Points, in no order, along strands that fork and pass close to each other.
Points whose rows are less than 94.1 apart are linked; no others are. Some points are linked to none.
Pof: -13  20  -6  -2  41  -13  33  -9  11  -12  -23  34  1  -23  -20  -10  -4  26  14  38
Mabo: -5  9  35  -19  7  33  43  -2  -27  24  11  26  17  19  0  12  51  26  56  -1
zasef: -21  50  -42  -9  0  -46  -19  58  -2  14  -32  -5  -8  25  12  -28  -1  15  -23  5
fad: 21  0  4  11  -11  57  0  5  -20  -6  -44  -3  11  31  -1  2  33  -3  17  -17
mur: -16  -23  0  -20  -17  21  20  -4  1  -14  -17  16  -43  17  -23  5  36  19  69  13
suz: 36  -17  -63  -39  28  -24  -30  -32  23  -12  -8  -26  -7  -55  -21  2  -11  34  -2  -35
Sir: 62  23  -19  -24  18  -25  -36  -1  -23  4  62  -15  0  -21  11  1  -4  0  -25  -4
bap: -25  9  -8  19  -29  -7  -7  -36  -5  -14  -31  35  -13  15  10  15  47  7  -9  10
Sus: 22  7  -27  -50  14  -10  25  -4  -16  -6  49  -19  -8  -8  -3  14  -34  -26  19  -3
Neki: 27  -34  1  -24  -1  -12  62  -2  25  -34  -18  -6  -18  -24  -3  10  13  4  17  12
zopid: -26  -29  28  32  -43  -22  7  28  -6  20  29  15  19  14  9  13  20  -34  5  37
Miv: 26  65  15  39  31  12  -41  -8  -24  20  -15  0  5  17  3  -9  8  -21  -16  27
badap: -15  -1  -62  15  -2  14  -52  15  -5  16  -7  -4  -19  -22  -7  -6  -20  19  -25  -29
Zut: -22  6  -56  -32  9  5  -22  1  -4  -22  9  -19  30  19  28  -8  -43  -5  -50  -5
vub: -4  30  44  48  -15  30  -31  38  -18  -10  -50  33  18  48  19  -32  39  8  20  21
Monan: -7  29  28  8  19  -9  18  73  9  -32  -24  -6  7  42  30  -41  0  -9  -1  47
ker: 4  71  38  1  34  9  -11  -6  -25  9  -10  -7  18  27  8  5  -16  -37  -5  31
Ler: 13  6  -21  -24  6  -2  11  -27  -2  -10  -34  -9  5  3  8  14  5  14  -15  -31
latov: 38  -28  -37  -29  -2  -15  -4  4  22  3  0  -8  7  -66  -14  -7  -25  20  -19  -55
lefet: -23  -26  17  4  -3  2  37  -48  2  0  71  -11  -5  41  9  13  -5  -27  20  -13
digo: 55  13  -31  -66  15  -30  -31  -29  -22  -21  50  -20  1  -8  -9  11  -25  -10  6  -23
Vugez: 3  7  1  26  17  24  -21  18  -51  19  -41  32  -4  -16  25  -9  -5  18  -16  14
zotom: -17  -71  11  7  -50  32  14  16  -2  -41  35  -3  -10  -13  24  -3  2  -24  49  -15
zib: 26  -29  -15  -12  0  18  8  3  1  24  17  19  16  -32  21  -22  23  23  -30  -9
nam: 32  24  -14  5  -1  -33  -14  -33  3  -25  21  -51  -17  13  2  44  -9  -31  -13  -17
kidez: 8  -57  -10  16  -10  -4  21  -35  -10  2  0  5  -43  14  -12  -21  -25  -23  41  2
Gam: -11  -46  4  -13  -15  -7  30  -7  3  6  51  -12  -18  -63  22  11  1  -41  23  -21
pige: -50  3  49  14  -44  -15  0  17  22  -32  -34  53  9  -6  -13  -1  30  45  31  24
suf: -28  -38  12  30  -23  20  -16  -37  20  3  50  12  -26  4  27  -8  29  11  -25  -3
vinid: 25  -34  -4  -45  -22  8  31  -1  -33  6  -22  9  25  -17  26  1  -31  -30  -16  -14
vifu: 12  -36  20  17  -13  -7  -4  -66  25  23  42  3  -34  8  15  -21  21  17  -26  -24
Zeva: 34  -25  9  -29  -33  14  30  16  -1  -10  -14  -6  6  30  -7  -20  -20  -21  -3  -20
Vofeb: -7  36  30  18  -30  -2  4  -30  -1  -52  -49  42  -21  25  10  0  34  -7  0  26
mavat: 1  -40  -2  47  18  -8  29  -5  33  -38  49  -5  -22  -14  18  -2  16  6  -1  28
pubag: -36  41  76  20  -25  20  -31  69  1  -9  -52  22  36  43  20  -41  19  9  26  14
Batot: 1  52  -5  -6  21  -9  -16  5  -8  -4  -4  -23  -15  -22  -33  33  -35  24  12  -53
Garab: 41  22  -29  -2  -29  -56  -15  -17  16  -11  35  -24  -20  21  -21  17  2  -43  -17  -6
dol: 28  5  -49  -9  -7  -5  -41  18  -7  12  -18  7  -33  -20  14  -24  26  -1  -39  31
Maro: -23  -6  -42  15  -7  1  -17  -44  -17  25  -23  35  -24  -14  2  14  37  27  2  -19
Beg: 4  17  1  -14  16  2  -1  0  4  -29  -12  -43  33  30  14  -3  -60  0  -44  -29
dar: -10  34  43  9  17  16  -3  -1  -1  45  -9  14  15  -28  -31  30  19  -11  10  26
ran: 0  -55  28  14  -27  3  18  -18  -33  -29  -23  24  -36  13  19  -13  -48  -9  19  9
bulo: 26  -20  -11  44  31  19  23  12  10  -43  38  14  2  -14  10  -11  -12  3  3  28
fedo: -8  -5  -10  -7  -12  -14  7  -4  -10  35  -30  -17  -19  6  -43  26  -25  -42  29  1
movu: -12  -28  -11  -13  -17  5  39  3  37  -18  -10  14  -20  -22  -34  11  39  2  51  14
fol: -31  19  -54  -1  -23  20  -26  46  -6  -3  11  28  -3  -10  5  -5  20  27  -25  -25
zet: 30  -45  10  36  16  34  20  -38  -3  26  37  -2  18  -43  -7  4  -5  -38  38  -18
gite: -5  42  -37  -30  12  1  -16  -2  -18  -4  -69  15  18  11  -8  -20  -26  -26  -6  17
garub: -22  -5  73  35  16  22  7  -9  0  46  19  14  15  -21  -10  29  19  7  17  28
duviv: -28  12  80  31  -52  -4  -13  -20  14  -42  -26  53  -9  13  -7  3  19  14  18  43
sida: 11  72  -10  -22  19  -29  6  32  38  -13  -20  20  1  17  -31  -53  -2  -9  -5  24
zap: -33  -37  11  -1  -5  7  8  3  8  0  -86  12  -5  -35  -3  15  2  20  10  19
zuvim: 30  -35  -19  -6  5  7  -31  -86  9  45  14  -24  -10  -28  -8  4  24  3  5  -56
duzo: 6  -42  -50  20  21  8  22  -37  1  10  8  -19  -4  10  -23  7  5  -26  52  -6
Kop: 15  14  44  -6  -6  3  11  -4  16  57  21  1  23  -19  -46  21  7  -29  -7  -8
Koso: -5  -25  16  52  0  -43  37  11  24  1  -17  -3  41  15  -6  2  -33  2  -25  -19
salu: 22  54  -48  -8  -2  -7  -39  10  -20  -1  -22  -6  32  10  -15  -2  -13  -28  -14  -19
Bof: 9  27  -6  -12  16  11  -20  -22  31  36  30  -8  26  8  -31  -6  17  28  -31  -33
Moni: -24  -5  -40  38  27  -22  7  -49  3  31  1  21  -8  -3  -21  4  18  32  16  -13
Metug: 32  46  -3  -38  30  -27  5  13  -26  -14  8  -48  -20  -11  -14  31  -38  -6  22  -14
kurav: -6  32  -43  -21  30  -39  -29  38  -1  27  -3  -30  -9  -3  -2  -16  -2  40  -22  0
sipe: 12  24  -16  24  57  -7  3  -68  3  10  -2  6  24  -6  -22  11  10  43  2  -28
dubez: -36  -17  32  1  1  3  16  72  16  -32  8  -7  17  42  24  -24  -11  12  1  59
Pev: -19  -51  38  37  18  24  11  -21  -22  44  5  34  37  -35  6  20  3  -10  35  33
nolo: 20  -6  -7  35  -1  -10  2  30  -14  9  26  5  9  21  25  6  32  -33  -4  62
mokuz: 34  -14  -8  5  35  15  0  0  3  -27  28  -2  2  -36  7  -13  -56  -7  -30  17
sim: 1  -38  4  15  -16  -33  39  16  -7  13  50  -11  -19  -13  25  8  -3  -3  17  -23
Muke: -27  -20  -1  27  -3  37  9  25  15  -63  -33  -23  -13  19  15  18  -1  18  5  0
gel: 1  8  -14  0  -11  30  2  12  -16  2  -38  -12  26  80  13  -20  22  -1  -4  -25
punaf: -50  -17  31  -19  -11  39  3  -29  6  15  45  -22  2  36  -5  14  -20  -27  2  0
donu: -34  -10  59  32  -20  43  -29  29  22  -42  -10  8  -9  28  -23  -11  -26  12  31  33
segof: 33  61  -8  29  29  -8  -60  10  -15  6  -3  -7  -1  -26  7  8  5  -7  -45  15
vama: 39  50  -28  3  10  -18  -48  -3  -31  3  44  -13  -3  -15  27  25  25  -18  -32  17
Reta: 19  -26  -9  -49  -17  -1  2  3  -14  44  0  7  15  -46  -8  -1  -35  -35  -15  -11
vover: -25  33  19  -47  28  8  -15  -25  23  44  20  -16  11  -2  -9  9  7  36  -38  -18
tid: -4  48  1  -28  38  -20  18  28  22  -11  -35  11  -8  -22  -34  -23  -20  2  9  38
fepo: 7  16  15  -18  -7  -15  3  18  -3  -10  -12  -30  19  57  36  -26  -27  -7  -52  -8
fiz: -62  -30  -6  -15  2  -9  21  -10  -19  -33  -2  29  -22  -4  30  11  1  22  34  53
vufe: -16  16  39  -22  -22  19  13  30  -25  12  -33  11  -43  -6  -13  8  -1  35  25  -34
Livil: -21  -2  1  -53  12  16  -4  -52  1  39  26  -26  -16  -22  -1  30  9  3  -3  -19
Nes: 54  1  -56  -54  34  -40  -36  -39  -6  -20  17  -30  7  -32  -8  20  4  17  10  -19
galu: -43  -57  27  38  -43  -3  -7  -3  -29  -32  -17  6  -42  -3  32  22  -18  7  37  4
tubus: 4  -57  11  60  24  41  0  -9  -28  28  25  20  22  -41  10  3  -16  -27  33  10
vuzi: -24  -38  -13  -13  5  14  -8  -76  2  32  37  -37  1  -17  12  14  -2  -18  1  -55
pedi: 5  -26  -47  -41  -2  -34  -22  -11  -12  45  16  -15  29  -50  3  8  -29  -4  -18  -46
kelus: 18  14  2  -33  -24  0  21  31  -4  5  -34  -24  22  59  9  -23  -2  -7  -21  -40
baz: -26  -18  27  5  -22  -25  42  43  26  -23  -18  8  14  -21  16  20  18  21  -16  7
zigi: -36  54  63  17  18  18  -10  24  -21  1  -1  7  1  23  6  -4  -25  -2  -2  19
vele: 25  -13  -4  8  -6  -29  26  38  -11  -3  22  -28  -22  10  27  -2  -7  1  -8  1
Pize: -46  -29  23  10  -26  -5  6  14  2  -21  -83  31  20  -2  10  13  18  42  39  26
simes: 22  59  7  3  -5  -36  -1  -37  9  -34  -57  16  -14  16  -4  -6  10  -28  -22  19
vot: -49  44  -34  -14  -31  -4  -18  38  -10  -12  -17  22  1  31  0  -12  -2  -1  -16  -15
livok: 16  6  18  -23  24  1  17  26  21  -27  2  -23  12  -31  11  2  -43  -12  -48  30
Gusam: -30  -18  31  16  -44  -23  23  39  39  -9  21  9  13  7  -19  6  13  -9  -4  20
Siv: -26  -16  30  18  13  7  8  50  42  -13  19  -24  11  23  2  -25  -30  11  -34  40
sigi: 28  62  -47  -2  -4  -45  -19  47  -30  -1  -35  1  19  22  6  -18  -7  -11  -12  -21
bizan: -3  -27  15  -32  4  13  36  -21  -19  19  11  17  -41  3  7  0  42  33  57  3
meti: -50  13  75  14  -4  17  -8  23  -1  -4  -20  18  -21  17  -20  -6  -28  27  21  19
Zefu: 28  15  -23  19  15  -22  -12  -15  -14  -37  8  -58  3  45  20  17  -42  -12  -22  -21
vegeb: -24  3  7  -19  22  29  16  7  8  5  30  -33  16  29  -7  15  -17  -26  -1  34
rinif: 16  -6  -19  15  -13  -19  -5  26  -6  -2  -7  -3  -21  3  12  -4  9  -14  -25  29
deku: 4  29  -8  -24  -7  0  -11  -2  15  -20  -75  2  1  22  -3  -34  0  -22  -28  18
mipun: -15  2  -7  20  12  -21  26  28  30  -22  -19  26  8  -15  1  -13  3  45  -23  -1
lud: 32  -36  -30  32  42  11  -2  -35  4  39  32  -41  13  -15  -15  15  -9  -23  32  -22
mel: 1  -8  30  0  -40  3  23  0  14  34  16  18  3  -37  -33  28  19  -17  13  -47
Pib: -2  -35  9  -5  -38  15  20  -13  25  -4  40  27  -6  -69  -17  0  -3  -33  12  -41
Nub: -26  -37  -9  23  -24  -11  28  -20  -7  18  48  7  26  19  14  8  0  -19  9  -31
renim: 7  17  36  47  -20  49  -27  24  -22  1  -23  18  -15  41  -7  -12  46  19  29  2
pela: -7  1  23  -15  0  21  -5  33  28  3  34  -14  8  -12  -6  -9  -9  -26  -40  45
suv: -2  5  -29  -12  -25  46  -22  4  8  11  8  33  18  -21  -2  -8  45  24  -25  -39
Nere: -17  36  -58  -22  43  -3  -36  14  4  6  17  -36  18  17  -1  -4  -9  23  -27  0
pir: 43  -12  23  -22  -1  -11  53  2  20  -23  -20  -6  -15  11  -22  -24  -20  -1  8  9
sufef: 46  -28  -3  -9  -5  -8  -10  -45  20  21  12  -18  -42  -25  -4  -6  12  9  -8  -20
nidav: 12  -7  -67  8  5  -17  -60  4  6  31  23  -7  -29  -38  -9  -8  1  6  -25  -1
Muvus: 49  19  -23  0  34  -4  -30  -55  31  -1  21  -12  21  5  -33  -5  21  29  -15  -35
ret: -20  9  34  -8  3  28  17  25  -40  11  17  33  30  47  23  -6  38  29  38  26

A fork is a point with three links. Follow the links from the first point to the second and name the forks in between, in order.
Livil; badap: Vofeb, zasef, fol
Muvus; vegeb: Vofeb, zasef, fol, rinif, sim
meti; vinid: digo
Zut; Siv: zasef, fol, rinif, sim, pela

Follow the links from the first point to the second, and from the first to the third. Name the last point that the two ways share.
Pof; sim; zap: rinif
Zefu; nidav; pige: zasef
Bof; mipun; bizan: zasef
Sus; Neki; Maro: Zeva
baz; tubus; Bof: rinif
Batot; ret; nolo: Zeva
Siv; zib; galu: sim
Miv; fad; fol: kelus
garub; zib; Monan: sim

Name the points in between on the shortest way along the links from the first point to the second, in order.
Muvus; Garab: sipe, Moni, Maro, bap, Vofeb, simes, deku, gite, salu, sigi, zasef, kurav, Nere, Zut, Beg, Zefu, nam
mur; sim: movu, Neki, pir, Zeva, kelus, fepo, Beg, Zut, Nere, kurav, zasef, vot, fol, badap, nidav, dol, rinif, vele
bulo; rinif: mokuz, livok, pela, vegeb, punaf, lefet, Nub, sim, vele
donu; Nes: meti, zigi, ker, Miv, segof, vama, Sir, digo
Nes; gel: suz, latov, pedi, Reta, vinid, Zeva, kelus
lud; vegeb: zet, tubus, Pev, garub, dar, Kop, mel, Pib, Gam, sim, Nub, lefet, punaf
